Each scene shows the same named points in several views. A view is turned or mirrored, shifted and resized as a whole, has a little noise and may leave points out.
(in the rows, 128 means zero)

Scene 1
View 1
Q863: [126 134 118 101  94 139 126 138 117 105 176 151 138 145 104 107 153 142
  94 142 126  95 166 136 100  90 128 152  94  85 184 125 145 102 183 116
 123 161  98 159  81  93 101 171 124 108 117 130 129 173 109 107 115 130
 114 114 125 127 122 117 117 104 145 150 107]
Q448: [154 118 112 103  89 146 107 170 124 112 145 120 127 114  99 126 124 136
 126 128 131 129 175 139 109 109 139 133 139 139 154 159 103  90 175 139
 124 146 101 149  71 104 131 175 130 140 113 130 126 131 101 130 103 102
 127 105 135 108 115 113 126  93 113 142 117]
Q614: [163 113 147 119  79 133 120 149 126 145 140 105 117 102 104 137 117 157
 135 146 118 137 164 151 113 109 136 134 126 139 160 176 118  84 157 139
 140 147 107 119  95 117 116 170 129 130 142 138 130 151 107 128 112 112
 121  89 135  94 123 130 115 117 107 148 105]
Q953: [148 136 119  96  85 151 129 153 121 133 153 106 128  90 110 123 127 136
 148 140 142 140 165 140 126 116 137 129 136 148 166 158  96 104 157 122
 107 140 100 157  69 109 111 142 140 141 106 144 122 104 121 142  93 119
 113 101 120 109 113 117 101  76 118 153 113]
Q394: [149 133 115 122  89 122 138 137 108 123 172 134 123 114  94 119 126 141
 141 146 109 117 175 174 116  90 113 130 104 126 163 138 116 108 163 132
 112 141  84 136  91  90  95 176 146 128 115 129 120 160  90 119 115 134
 117 113 145 116 114 133 108  88 125 126 134]
Q453: [118 113 121 102 110 137  95 161 122 129 131 103 110 116 130 113 126 140
 102 141 122 121 161 130 103  99 158 113 145 110 163 173 125 120 180 152
 137 173 122 126  84 110 164 165 115 134 114 125 156 118  89 122 106  89
 119 116 135 101 102 107 119  96 138 150 113]
Q650: [118 130 148 119  93 133 153 129 110 134 144 106 119 106  97 103 140 142
 138 161 124  97 168 153 116  74 118 107  96  98 181 164 171 147 158 131
 108 169 105 119  84  91 105 149 121 131 121 141 124 127 108 132 124 126
 104  99 141 114 107 122  78  90 121 158 109]
Q745: [142 141 121 126 101 119 124 122 111 151 168 112 112  97 121 124 126 155
 144 159 107 144 159 174 132  94 131 121 120 135 164 151  89 109 156 136
 116 143  90 126  99 110 113 156 146 121 114 131 141 139  79 115 114 133
 116 114 129 104 107 141 102  80 151 125 130]
Q617: [142 120 115  89  90 161 124 178 125 105 130 108 129 105  89 109 128 121
 137 129 148 112 184 123 108 102 133 112 144 133 158 168 127 117 177 136
 103 155 110 152  47  96 134 155 119 152 101 137 120  94 119 146  98  94
 122 101 137 113 107  97 109  80  99 159 117]
Q750: [112 111 108 101 102 124 103 166 112 135 147 110 105 115 141 117 110 134
  97 137 113 119 158 144  94 113 152 121 145 108 162 161 117 131 168 151
 141 166 120 127  99 101 148 165 132 136 112 118 152 129  94 123  88  99
 107 128 147 104 103 107 116  93 135 149 124]
Q447: [150 125 108 136  90 105 136 141 100 135 169 123 110 100  98 129 107 141
 151 145  96 127 176 198 116  91 113 117 113 141 150 145 102 119 155 147
 118 134  80 119 106  86 102 183 160 140 116 122 121 156  72 123 111 130
 116 120 163 108 108 140 107  81 119 113 151]
Q751: [134 132 125  90  89 148 137 146 122 118 158 128 122 124 104 101 134 138
 119 144 127 101 169 129 100 106 125 131 122  98 179 144 135 114 169 119
 108 159 113 143  64 101 105 148 116 118 113 134 135 139 126 121 101 120
 113 110 126 118 113 108 105  97 126 161 113]
Q266: [135 130 107  86 102 139 134 153 123 111 150 126  96 128 103  86 111 134
 131 148 105  94 182 139  88 107 113 100 151  95 164 145 117 129 171 136
  94 160 123 111  50 101 121 150 107 116  99 119 157 133 106 111  92 106
 125 132 146 114  95 101 114  87 130 148 145]
Q567: [133 117 134 114  89 128 129 147 116 140 148 109 113 108 115 123 120 145
 124 147 116 118 162 153 107 103 133 125 120 116 168 164 135 118 158 138
 131 159 108 122  97 102 118 163 131 133 127 132 133 142 105 128 106 115
 109 106 143 105 115 122 104 102 119 151 114]
Q783: [122 126 102 107 104 114 102 146 111 144 170 123 106 115 151 124 113 145
  99 143 102 134 151 158 102 117 151 137 137 114 166 142  88 111 164 142
 141 152 108 132 111 109 132 166 146 119 115 117 155 153  85 109  90 117
 109 133 135 104 108 122 121  93 156 135 130]
Q89: [127 148 156 130  96 123 131  91 113 154 183 130 132 119 126 124 167 174
 109 171 120 128 140 157 133  80 135 157  68  93 197 139 140  95 160 112
 132 160  90 143 116 116  89 154 135  94 138 144 135 179  99 102 138 157
 104  95 103 111 128 151  95 109 172 145  86]
Q285: [162 129 145 118  92 122 136 127 125 152 146 105  90 104 104 113 106 163
 154 166  94 127 169 163 111 104 114 105 138 121 162 169 109 105 150 141
 115 151 113  83  81 120 110 153 115 111 132 131 156 152  95 109 113 119
 127 108 140  94 107 133 107 108 127 138 133]
Q142: [138 136 124 103  99 130 126 133 119 152 157 105 100 100 129 112 116 152
 137 157 111 135 157 151 117 113 134 117 142 121 169 157  94 115 152 133
 113 151 113 118  83 118 120 141 129 118 114 131 154 126 103 117  97 120
 114 117 127 102 104 124 102  88 144 144 127]
Q828: [142 103 138 114 105 129  76 158 134 152 121  91  98 110 138 132 113 160
 106 147 110 144 154 135 106 109 167 118 156 126 153 191 104  90 175 163
 159 169 127 102  99 133 174 174 112 127 138 124 169 137  79 112 112  83
 129 104 132  82 110 119 133 118 137 147 106]
Q381: [120 116 154  94  93 142 128 147 127 150 130  94 101 109 128 107 121 151
 112 157 122 110 155 122  96 111 142 116 138  93 181 181 153 127 157 134
 132 177 137 108  83 117 129 138 102 122 133 137 154 126 128 126  99 104
 106  99 129  98 111 108  98 114 123 177  98]
Q337: [169 115  86 114  98 114  89 171 119 127 157 124  98 113 117 135  85 142
 131 129  89 149 177 173 100 123 137 123 168 154 131 151  48  82 171 161
 134 131 100 114  90 112 142 192 147 132 113 107 153 156  64 109  90  99
 138 134 155  96 105 123 148  93 129 109 159]
Q42: [147 118 118 102 101 131  98 157 128 141 142 105 100 110 129 121 107 149
 121 144 109 140 162 140 105 118 147 118 161 128 154 167  87  96 166 147
 132 154 119 116  81 123 148 161 123 124 119 122 161 133  91 114  96  98
 127 117 133  95 106 116 126 100 136 142 125]
View 2
Q266: [141 157 113 167 107 172 126 175 147 127 122 164 129 126 116  93 141 128
 101 143 103 122 110  99 128 144 135 115 111 156 159 101 123 136 153 130
 131 151  90 107 134 162 151  95 126 106 106 115 112 110 114 138 164 111
 140 122  85 154 129 105 119 138 176 145 146]
Q750: [137 153 125 157 106 158 103 174 128 116 108 133 146 109 127  97 139 131
 122 125 121  86 116 113 111 149 107 104 108 146 173 131 125 146 139 130
 123 138 106 122 123 137 114 108 122  94  93 112 113 102 119 145 157 127
 148 121  90 117 101 113 161 141 181 148 149]
Q953: [128 126 113 141 107 149 129 173 112 118  83 141 136 108 148 123 130 147
 114 123  76 115 114 111 115 114 117 135 123 150 147  84 115 122 123 137
 160 114  95 114 147 163 126 107 116  92 119 117 112 130  93 110 171 155
 127 139  83 144  97 100 179 150 184 136 156]
Q828: [158 159 119 142 114 160 107 143 128 101 100 119 147 121 138 110 116 163
 120  98 109 107 110 117 103 127 109  91 102 139 182 115 108 181  97 147
 115 149 116 125 118 139  96 162 115  92  72 118 103  98 140 149 154 130
 159 139  94 103  94 124 151 140 158 149 153]
Q285: [165 149 109 158 119 177 130 155 133 114 111 140 133 133 139 119 107 142
  96 121  97 116 111 118 123 131 132 125 127 148 147  70 124 155 119 172
 107 130 137 124 129 163 127 127 118  98 101 101 101 113 128 122 188 126
 122 126  92 133 123 116 111 152 171 131 155]
Q783: [126 161 126 160 126 171 103 176 126 124 116 128 151 114 125 105 135 134
 121 136 118  96 113 110 113 127  93 113 109 144 154 120 113 139 130 146
 122 129 127 128 125 137 105 107 121  84  96 108 111 115 138 146 169 128
 119 113  98 108 105 105 168 151 193 154 158]
Q89: [123 136 132 180 129 202  85 177 153 136  78 126 122 121 139 114 108 140
 102 161  58  56 115 117 146  99 103 109 122 167 142  75 150 138 108 191
 118 113 157 137 143 146  96 134  94  77 128  61 123 138 168 121 184 134
 105 115 124 137  87  59 166 136 194  98 154]
Q745: [128 133 123 154 124 173 114 163 125 127 110 136 148 115 144 125 125 137
  98 122  87 102 108 107 123 125 113 138 121 157 141  86 123 137 108 172
 124 123 150 132 142 149 112  96 117  98 109  99 107 124 146 120 186 142
 105 127  97 125 111 111 161 164 190 133 149]
Q447: [141 116 132 156 119 179 113 160 116 125 112 151 143 116 152 121 121 109
 106 105 117  89  99 120 113 128 126 138 127 149 123 107 133 145 121 174
 111 130 140 139 135 157 114  54 144 103 111  99 102 120 127 120 200 146
 104 113  98 138 138 118 150 177 185 126 154]
Q617: [138 121 117 143  90 147 124 168 125 114  81 159 126 109 143 105 139 140
 117 109  83 110 109 109 115 127 137 115 112 153 163 106 124 136 133 115
 162 143  59 104 145 165 140 101 128 107 112 125 114 116  81 120 156 147
 161 145  77 166 106 101 163 138 165 132 147]
Q448: [136 132 126 146 115 165 115 161 123 115  89 148 133 115 146 109 130 142
 125 108  95 110 100 115 108 101 119 109 108 143 148 114 113 150 115 135
 148 144  81 115 137 161 118 105 136  94 103 120 110 124 108 133 167 146
 140 132  91 148 114  98 172 148 171 135 162]
Q142: [137 152 111 154 115 162 125 171 126 121 109 134 143 118 132 118 127 145
 101 135  91 114 118 106 122 136 112 131 121 153 156  83 118 133 126 152
 129 120 129 120 135 151 124 119 109  92 105 108 109 118 125 125 174 131
 122 129  87 122 103 111 148 149 187 145 150]
Q381: [161 155 108 160  94 157 115 174 138 108  84 127 124 121 127 101 116 148
 111 138  92  86 130 121 126 149 123  98 122 151 185  86 139 146 142 137
 121 122 100 115 124 150 126 162  97  91 104  97 116 104 103 128 158 123
 162 133  89 133  83  97 130 118 167 128 147]
Q453: [139 148 122 152 102 157 104 162 136 114 101 136 140 111 131 100 136 146
 116 116 100  95 113 107 116 144 117  97 101 152 183 124 123 159 121 128
 130 150  98 116 128 140 115 127 116 100  88 113 111 100 128 143 148 128
 162 136  90 125  93 112 159 135 167 142 142]
Q650: [147 115 119 169  88 170 107 173 142 122  81 150 117 113 141 107 122 123
  93 135  75  64 121 115 141 154 142 117 129 171 162  82 164 136 138 157
 121 125 117 124 143 156 134 105 104 108 125  79 117 113 114 108 177 137
 145 130  95 160  97  93 137 134 174 102 132]
Q614: [160 132 120 148 115 169 116 155 119 107  78 130 130 123 153 121 103 146
 121 105  97  94 110 133 110 102 119 109 125 138 146  88 123 160 108 162
 123 124 111 126 128 160 105 138 124  86 104 103 106 121 110 123 182 147
 135 130  98 136 107 102 149 148 166 123 166]
Q567: [149 133 123 159 105 168 108 168 127 115  88 136 130 116 142 109 118 130
 114 123 102  79 116 124 119 132 121 111 122 149 157 100 138 146 130 152
 121 126 112 125 130 154 116 115 118  93 110  97 113 114 113 125 176 138
 137 123  96 137 104 100 150 143 175 123 151]
Q863: [120 142 137 181 121 200  88 186 158 138  87 155 115 121 127  88 132 126
 120 160  81  70 106 113 137  96 114  93 106 161 143 113 141 135 138 148
 136 143  94 118 141 155 118 104 122  84 124  86 126 133 136 140 167 125
 128 110 113 164 109  54 163 129 185 113 160]
Q42: [144 159 116 146 120 161 120 159 126 112 112 133 147 120 132 110 127 151
 115 115 107 122 108 111 108 125 110 112 109 142 162 107 104 155 116 141
 128 141 110 118 126 149 114 129 123  92  87 122 104 111 127 142 162 129
 139 132  88 117 109 117 151 148 173 155 157]
View 3
Q453: [139 130 106 122 142 136 175 150 129  86 121 116 144 120 123 103 105 139
 137 107 149 145  93 101 136 155 142 104 141 136 129 129 145 139 146 138
 135 137 140 113 112 149  87 118 111 139 128 140 162 103 118 141 131 139
  84 137 127 108  99 158 114  95 141  89  97]
Q42: [133 127 123 142 150 138 168 133 132  90 123 120 145 118 127 111 118 155
 129 117 143 136 103 110 134 154 134 112 133 127 121 129 143 144 136 125
 139 141 149 109 125 143  98 119 108 145 127 137 153 100 104 139 134 128
  87 149 120 131 116 155 115 111 122  83 107]
Q614: [147 133 118 140 139 127 171 152 136 100 132 152 132 132 132 123 144 124
 152 111 125 123 106 105 130 150 124 129 116 119 121 126 139 145 110 118
 141 135 151 128 127 160  91 122 112 144 127 126 148  97 100 126 139 143
  93 147  98 118 111 164 128 129 120  82 125]
Q953: [146 145 132 143 140 128 161 158 119  87 128 127 141 128 140 124 150 139
 139 109 136 131 100 110 148 147 144 119 122 122 108 102 114 138 141 114
 143 110 144 134  92 176 101 124 118 133 129 112 153 139 121 125 122 133
 100 154 104 140 130 153 127 107 128  94 118]
Q381: [153 134 107 121 154 141 166 160 129 111 134 138 125 119 129 104 102 119
 163 105 156 119 102 103 139 159 139 114 159 129 139 110 145 141 136 133
 137 133 113 134 104 154  95 113 114 144 119 142 164 104 113 119 157 148
 103 121 115 119 106 168 123 111 153  86 121]
Q751: [145 140 109 121 120 126 152 158 135  99 134 138 141 124 144 117 116 116
 146 107 144 135  98 115 153 157 117 111 151 113 131  91 132 143 139 116
 152 115 129 121  81 163  95 125 123 135 126 138 160 119 120 136 145 127
 107 134  99 129 119 136 128  96 140 101 115]
Q142: [135 142 131 140 149 146 164 143 120 104 127 127 136 115 146 109 117 145
 132 109 143 133 109 111 142 143 137 109 136 126 127 124 128 141 125 123
 144 133 142 118 103 153 118 126 128 139 132 129 144 114 110 127 143 120
 106 142 111 143 126 150 121 110 127  91 121]
Q750: [140 142 108 118 135 142 171 144 134  90 113 121 154 131 126  87 105 147
 135 100 155 149 100 111 136 154 136 109 139 130 129 122 144 136 138 126
 130 143 147 105 110 152  99 127 121 127 130 147 164 107 114 129 129 125
  87 143 136 113 109 156 108 105 144  91 109]
Q567: [147 144 112 124 128 134 170 157 135 104 125 144 138 135 139 107 125 122
 150 100 138 136 104 108 139 147 127 114 128 124 132 120 135 138 118 122
 138 132 146 122 106 161 100 127 126 132 132 135 154 106 111 123 140 135
 100 139 110 115 110 156 122 114 139  95 123]
Q394: [139 151 119 127 103 126 162 153 139 102 123 150 145 138 159 119 140 118
 135 101 122 150 107 115 146 136 107 109 113 120 128 120 124 142 104 110
 149 123 168 111  96 163 108 139 142 125 142 133 138 109 111 134 134 118
 106 150  95 126 120 129 124 105 122 109 121]
Q617: [152 132 120 126 130 118 159 156 140  79 119 124 145 139 133 131 147 126
 148 114 142 139  91 105 149 156 145 102 134 132 110  93 122 136 168 118
 139  96 146 138  93 162  76 106 112 131 133 132 162 129 124 135 125 158
  93 146 117 126 119 151 118  88 146 108  98]
Q650: [151 152 113 112 122 136 171 175 127 117 128 150 122 133 158 115 121  94
 160  95 136 137 104  99 146 136 133  98 137 136 145 118 122 137 117 131
 144 112 137 140  83 164 105 126 146 128 140 136 145 110 125 120 152 147
 118 122 102 114 106 147 125  96 155 115 123]
Q89: [129 154 101 125 116 135 174 181 100 119 156 156 123 102 158 106 102  98
 142  89 119 134 103 103 146 138  98 129 125 107 151 135 135 148  77 134
 164 148 125 107  78 188 121 159 136 140 126 108 144 107 125 138 144  98
 115 129  66 108  99 137 150 113 116  82 137]
Q745: [129 149 132 141 133 142 174 149 114 103 128 132 137 118 156 113 128 140
 124 103 126 144 109 108 140 129 129 109 113 128 128 142 122 142 102 123
 145 136 160 112 104 162 124 138 139 134 140 120 132 111 113 132 131 112
 105 150 101 134 121 142 124 110 114  94 122]
Q337: [125 129 131 149 128 134 165 111 152  79 106 122 165 136 132 111 140 173
 109 121 131 153 107 122 131 147 119 113 108 123 109 139 141 143 124 107
 135 146 190  88 144 131 100 124 114 135 138 145 141  91  88 144 118 113
  78 173 126 137 127 141 105 118 101  90 102]
Q783: [129 146 114 130 131 144 167 140 125  93 121 123 156 121 133  87 104 156
 121 101 148 148 104 119 137 150 122 117 132 118 128 128 142 140 120 119
 139 153 150  92 108 157 114 140 122 130 128 136 156 109 110 132 127 101
  89 150 121 124 117 147 115 113 124  83 116]
Q447: [137 156 132 131 108 136 171 142 142 102 109 150 148 148 160 111 147 132
 131 100 121 154 112 115 138 127 117 107  99 131 126 138 120 137  95 108
 137 129 188 110 114 153 118 137 150 119 151 138 128 101 101 125 129 120
 104 158 109 127 123 135 113 114 122 112 123]
Q285: [138 131 131 145 145 142 164 136 137 117 129 147 124 120 152 124 125 128
 143 117 132 126 116 109 136 139 123 107 132 128 135 133 134 146 107 121
 146 133 151 125 122 134 113 118 131 147 135 143 131  87  95 128 160 133
 111 138 101 143 122 149 121 119 122  97 123]
Q448: [142 132 115 134 124 119 163 149 139  79 122 130 151 134 130 124 143 136
 136 113 130 142  95 110 142 156 125 117 121 119 112 109 133 142 142 115
 143 120 156 116 109 162  81 120 108 135 130 128 158 115 112 143 119 136
  85 155 108 121 115 147 122 104 124  94 105]
View 4
Q89: [164 101 133 150  94 134 153 134 114 111 114 137 138 160 129 111 126 140
 103 123 173  75 141  96 126 101 149 139 127 155 113 132 108  95 116  95
 122 128 111 125 132 140 121 139 107 129 146 129 132 140 115 177 129 129
 142 147 124 101 174 131 149 114 124 151 102]
Q266: [112 132 152 142 108 119 137 123 108 151 153 119 123 130 161 155 142 124
 111 144 136 161 125 105 129 116 135 131 100 130  95 140 134 149 116 110
 129 137  97 129  82 137 139 133  91 119 110 147 131 139  98 139 143 122
 159 149 124 150 145 142 132 127 159 145 144]
Q453: [100 120 131 148 119 119 141 128 126 144 137 152 124 116 141 148 144 119
 117 121 134 132 139 110 122 104 132 147 131 120  83 133 137 115  99  98
 115 141 120 137  83 165 146 153 117 121 118 138 125 133  92 140 143 125
 164 146  96 141 143 125 137 123 179 140 130]
Q381: [121 113 126 155 127 127 129 150 118 143 134 128 122 124 142 135 145 125
 105 125 130 122 141 102 144 106 140 127 104 108  95 121 131 125  97 121
 108 161 117 149 104 149 143 151 108 144 120 127 134 126  97 143 135 116
 165 162  97 128 137 119 156 136 163 143 123]
Q828: [ 94 131 125 153 116 121 136 117 147 134 125 173 126 117 119 143 139 115
 124 110 147 121 152 105 140  92 131 154 124 123  78 125 147 112  93  97
 111 148 137 134  95 160 162 151 135 129 120 138 117 139  91 139 137 108
 148 147  74 146 136  97 124 139 175 138 138]
Q142: [130 126 152 133 117 125 137 128 119 136 131 153 129 133 144 132 135 124
 102 149 146 125 141 109 126 118 141 127 106 128 108 131 133 127 109  99
 125 135 119 117 100 138 146 146 110 122 129 133 128 137 110 140 138 118
 162 140 106 141 148 121 126 141 141 124 136]
Q751: [136 119 138 143 107 127 135 136 109 138 139 109 133 131 156 145 142 124
 108 127 142 137 121 108 138 115 133 124 117 121 106 143 133 129 117 106
 124 138 103 134 101 141 126 149 104 128 125 132 139 129 108 150 141 131
 157 147 119 132 150 151 146 114 141 144 120]
Q614: [130 137 132 141  98 143 117 126 136 126 120 135 135 139 131 143 128 107
 111 112 148 122 143 105 153 100 126 123 118 127 105 133 136 109 102  92
 121 142 128 134 117 127 146 153 140 135 127 122 129 126 110 145 141 113
 150 129  95 131 138 114 122 136 151 132 126]
Q42: [108 135 144 141 113 119 136 117 132 138 132 155 128 119 134 145 140 115
 117 128 147 137 139 110 135 108 132 140 117 123  93 135 149 126 107  98
 123 139 126 123  93 149 153 150 124 121 123 138 124 138 102 137 141 115
 152 140  91 151 141 117 120 135 153 131 140]
Q750: [101 127 153 153 110 118 134 129 117 151 135 150 119 109 141 139 146 116
 117 125 134 128 136 111 112 109 135 147 127 130  96 131 137 124 103 112
 126 131 121 131  88 159 140 151 126 110 114 138 132 134 103 132 145 128
 168 139 103 136 145 119 138 127 178 134 126]
Q863: [140 115 139 154  87 125 145 127 108 130 133 106 134 137 149 141 140 127
 118 110 157 119 116 103 129 105 133 142 136 145 103 150 127 117 126 105
 131 124 100 133 110 146 113 142 108 118 129 140 139 135 110 165 141 140
 143 144 130 117 165 158 149  94 140 159 105]
Q953: [142 127 141 119 119 134 128 135 121 133 129 136 141 129 155 147 135 110
  99 142 136 139 129 121 134 126 126 109 127 106 116 144 141 114 111  80
 123 133 122 119  98 136 140 167 126 123 136 117 136 122 117 139 146 128
 171 124 102 141 142 144 123 126 133 113 125]
Q337: [ 96 165 173 135  82 121 128  88 138 140 130 167 129 120 130 153 132 100
 129 125 156 151 138 112 125 104 123 149 123 152  99 144 155 131 115  88
 144 113 131 106  90 133 156 141 146  98 115 148 120 146 111 126 150 113
 144 113  98 162 143 110  88 138 158 124 151]
Q650: [142 110 131 140 109 149 128 148 104 138 137 113 127 158 157 139 128 126
  91 138 128 123 143 101 124 109 137 113 113 132 107 127  99 107  98  95
 116 142  98 147 102 129 129 141  98 134 120 122 130 121  99 156 143 128
 175 141 133 114 149 134 149 128 173 142 118]
Q394: [140 137 157 133  79 143 127 117 113 132 130 124 134 153 149 144 124 115
 106 131 152 130 134 106 122 109 131 124 124 155 116 143 118 113 116  85
 138 116 106 122 108 119 128 139 121 113 124 132 131 131 115 152 147 127
 156 118 133 125 156 136 118 123 150 136 124]
Q447: [130 149 171 131  74 149 120 110 116 137 127 141 129 154 144 142 119 109
 104 137 147 131 146 107 110 108 130 125 120 165 119 136 113 112 108  82
 143 110 111 117 105 111 137 135 134 104 117 132 125 132 116 141 152 122
 163 105 134 128 152 116 105 138 168 125 133]
Q783: [114 131 166 150 103 114 143 119 120 140 126 162 125 114 134 126 141 121
 118 130 153 115 135 110 110 111 141 151 125 143 105 134 142 126 114 110
 134 121 125 115 100 154 138 148 129 104 126 141 133 142 113 136 140 126
 155 134 104 137 155 117 129 127 150 130 126]
Q448: [120 137 137 133  99 131 128 118 129 135 132 131 138 126 147 160 136 105
 118 115 142 147 126 116 139 109 120 129 137 121 100 149 146 115 112  84
 127 130 120 128  94 142 141 159 135 119 124 130 131 128 108 141 150 127
 155 124 101 143 141 141 119 116 153 131 128]

Which points are out of place in each view (at most two, in the order of its rows)? Write none if all are in place.
view 1 => Q783
view 2 => none
view 3 => Q614
view 4 => Q89, Q42
